Each row is a point on a landscape with many peaks, with its height.
A climber steps from a point to whichever of its 6 nearest points has the largest rise for the distance, and stops where none of them is higher. Distance is the straight distance between rows; heights are no part of it.
z_291 (h 74.9): [ 0.22 -4.40 -2.06  1.08 -1.86 -2.45  0.90  1.46]
z_214 (h 74.1): [ 1.49 -3.11 -4.05  1.07  0.57 -3.57 -0.48  2.21]
z_931 (h 22.3): [-5.89  3.46  5.48 -0.78  3.44  1.77 -3.40 -0.73]
z_524 (h 75.8): [-0.96 -4.78 -4.85 -0.30 -1.91 -3.69 -0.01  2.60]
z_350 (h 70.9): [-1.93 -5.04 -6.84 -1.73 -3.00 -3.79 -0.21  2.47]
z_334 (h 32.2): [ 3.22  1.73 -0.54  0.17  1.59  0.70 -1.26 -0.26]
z_438 (h 50.4): [-0.82  4.35  1.55 -1.34  2.04  2.23 -1.87 -0.49]
z_357 (h 56.2): [-1.09 -2.73  1.66  1.07 -3.31  0.34  4.05 -1.18]
z_38 (h 1.1): [ 5.10  1.68 -2.38  0.19  3.45 -0.88 -3.39  1.53]
z_279 (h 38.6): [ 2.41  3.55 -0.10 -0.78  2.54  1.55 -2.17  0.11]
z_61 (h 65.2): [ 0.18 -1.39  1.55  1.07 -1.98  0.55  2.63 -1.09]
z_864 (h 73.7): [ 2.17 -2.36 -1.83  1.27  0.14 -2.04  0.24  1.01]
z_865 (h 43.0): [ 1.30  4.95  0.15 -1.38  4.17  2.32 -3.10  1.60]
z_355 (h 77.0): [-1.36 -4.96  0.75  0.96 -4.32 -0.04  3.35 -0.26]
z_263 (h 62.2): [-0.72 -0.64  2.07  0.77 -2.00  1.02  3.43 -1.98]
z_448 (h 35.2): [ 3.31  4.00 -0.80 -1.11  4.16  1.75 -3.49  1.49]
z_450 (h 74.8): [-1.97 -1.41  2.83  0.69 -3.21  1.15  4.21 -2.64]
z_485 (h 75.0): [-4.50  4.69  4.09 -1.27  2.72  1.94 -2.98 -0.64]
z_459 (h 19.4): [ 3.92  3.14 -1.05 -0.57  2.87  1.00 -2.77  1.15]
z_150 (h 18.3): [-5.25  3.58  4.70 -1.12  0.72  2.09 -1.77 -2.28]
z_276 (h 45.9): [-1.87 -3.56  2.36  0.78 -4.17  0.93  4.55 -1.99]
z_646 (h 78.5): [ 3.29 -1.56 -3.79  0.93  1.80 -3.13 -1.24  1.82]
z_460 (h 55.5): [ 0.73  3.56  0.99 -0.82  1.32  2.00 -1.07 -0.88]
z_554 (h 42.3): [ 3.32  0.64 -1.03  0.53  1.06 -0.55 -0.83  0.29]
z_677 (h 45.7): [ 0.26  4.99  1.27 -1.39  3.21  2.43 -2.63  0.74]
z_77 (h 65.0): [-0.74  0.41  2.00  0.40 -1.74  1.14  2.69 -2.30]
z_309 (h 65.5): [ 0.62  2.01  1.34 -0.09  0.09  1.11  0.36 -1.26]
z_217 (h 69.6): [ 0.63  0.70  1.26  0.38 -0.69  0.84  1.46 -1.65]
z_421 (h 78.6): [ 0.46 -3.90 -4.56  0.50 -0.54 -3.69  0.03  2.43]
z_915 (h 18.0): [-5.79  3.41  5.20 -0.82  2.22  1.82 -2.54 -1.55]
z_714 (h 76.3): [ 0.55 -3.89 -5.29  0.05 -0.05 -4.22 -0.16  2.75]
z_55 (h 60.3): [ 1.42  2.33  0.73 -0.33  0.76  1.18 -0.21 -1.13]
z_98 (h 35.9): [ 4.29 -0.37 -3.19  1.11  2.21 -2.65 -1.69  1.45]
z_636 (h 39.6): [-3.18  2.66  3.70 -0.63 -1.17  1.80  1.11 -3.42]
z_134 (h 62.7): [-0.57  2.73  1.86 -0.52 -0.03  1.82  0.49 -1.64]
z_886 (h 75.6): [ 4.17  1.04 -2.18  0.49  2.43 -0.61 -2.28  0.92]
z_784 (h 44.3): [-2.48 -5.78  1.66  0.53 -5.81  0.47  4.19 -0.49]
z_120 (h 73.4): [-1.16 -5.08 -3.13  0.29 -2.73 -2.79  0.80  2.00]
z_579 (h 76.7): [ 1.53 -2.66 -0.54  1.18 -0.93 -1.51  1.04  0.45]
z_851 (h 49.8): [-2.56  3.62  2.99 -0.77  0.06  2.06 -0.30 -2.37]
z_65 (h 69.9): [ 0.23 -2.97  0.58  1.10 -2.02 -0.12  3.07 -0.42]
z_807 (h 21.7): [ 4.76  3.49 -1.76 -0.97  4.61  1.06 -3.95  1.85]
z_829 (h 72.3): [-0.73 -3.81 -6.39 -0.62 -0.54 -4.34 -0.53  3.07]
z_37 (h 43.7): [-2.15 -4.28  1.85  1.00 -4.62  0.75  4.53 -1.13]
z_337 (h 67.4): [-0.25  0.82  1.81  0.52 -1.07  1.09  2.07 -2.09]
z_301 (h 81.4): [-1.11 -5.33 -1.10  1.13 -3.72 -1.33  2.12  1.11]
z_516 (h 66.5): [ 2.77 -0.84 -1.22  0.94  0.38 -1.38  0.03  0.53]
z_224 (h 44.2): [-2.27  4.97  2.52 -1.49  3.35  2.51 -2.56  0.30]
z_893 (h 57.3): [-0.62  3.55  1.83 -0.94  0.84  1.90 -0.57 -1.24]
z_956 (h 36.5): [-3.35  4.30  3.38 -1.22  1.36  2.39 -1.62 -1.61]
z_348 (h 72.7): [ 1.73 -0.47  0.30  0.70 -0.49  0.24  1.34 -0.82]
z_165 (h 75.4): [-0.72 -5.05 -3.80  0.12 -2.22 -3.16  0.39  2.21]

Call two points neighbours if one is among the 6 nearest of the other. Go from one point of each pair to the other, from neighbour to neighbour, staying as high as possible. Name the lowest point that can't be avoided.
z_301, z_485 -> z_438
z_301, z_450 -> z_61
z_421, z_301 -> z_165

Where does a climber stop that starts at each point below?
z_784 -> z_301
z_37 -> z_301
z_350 -> z_421
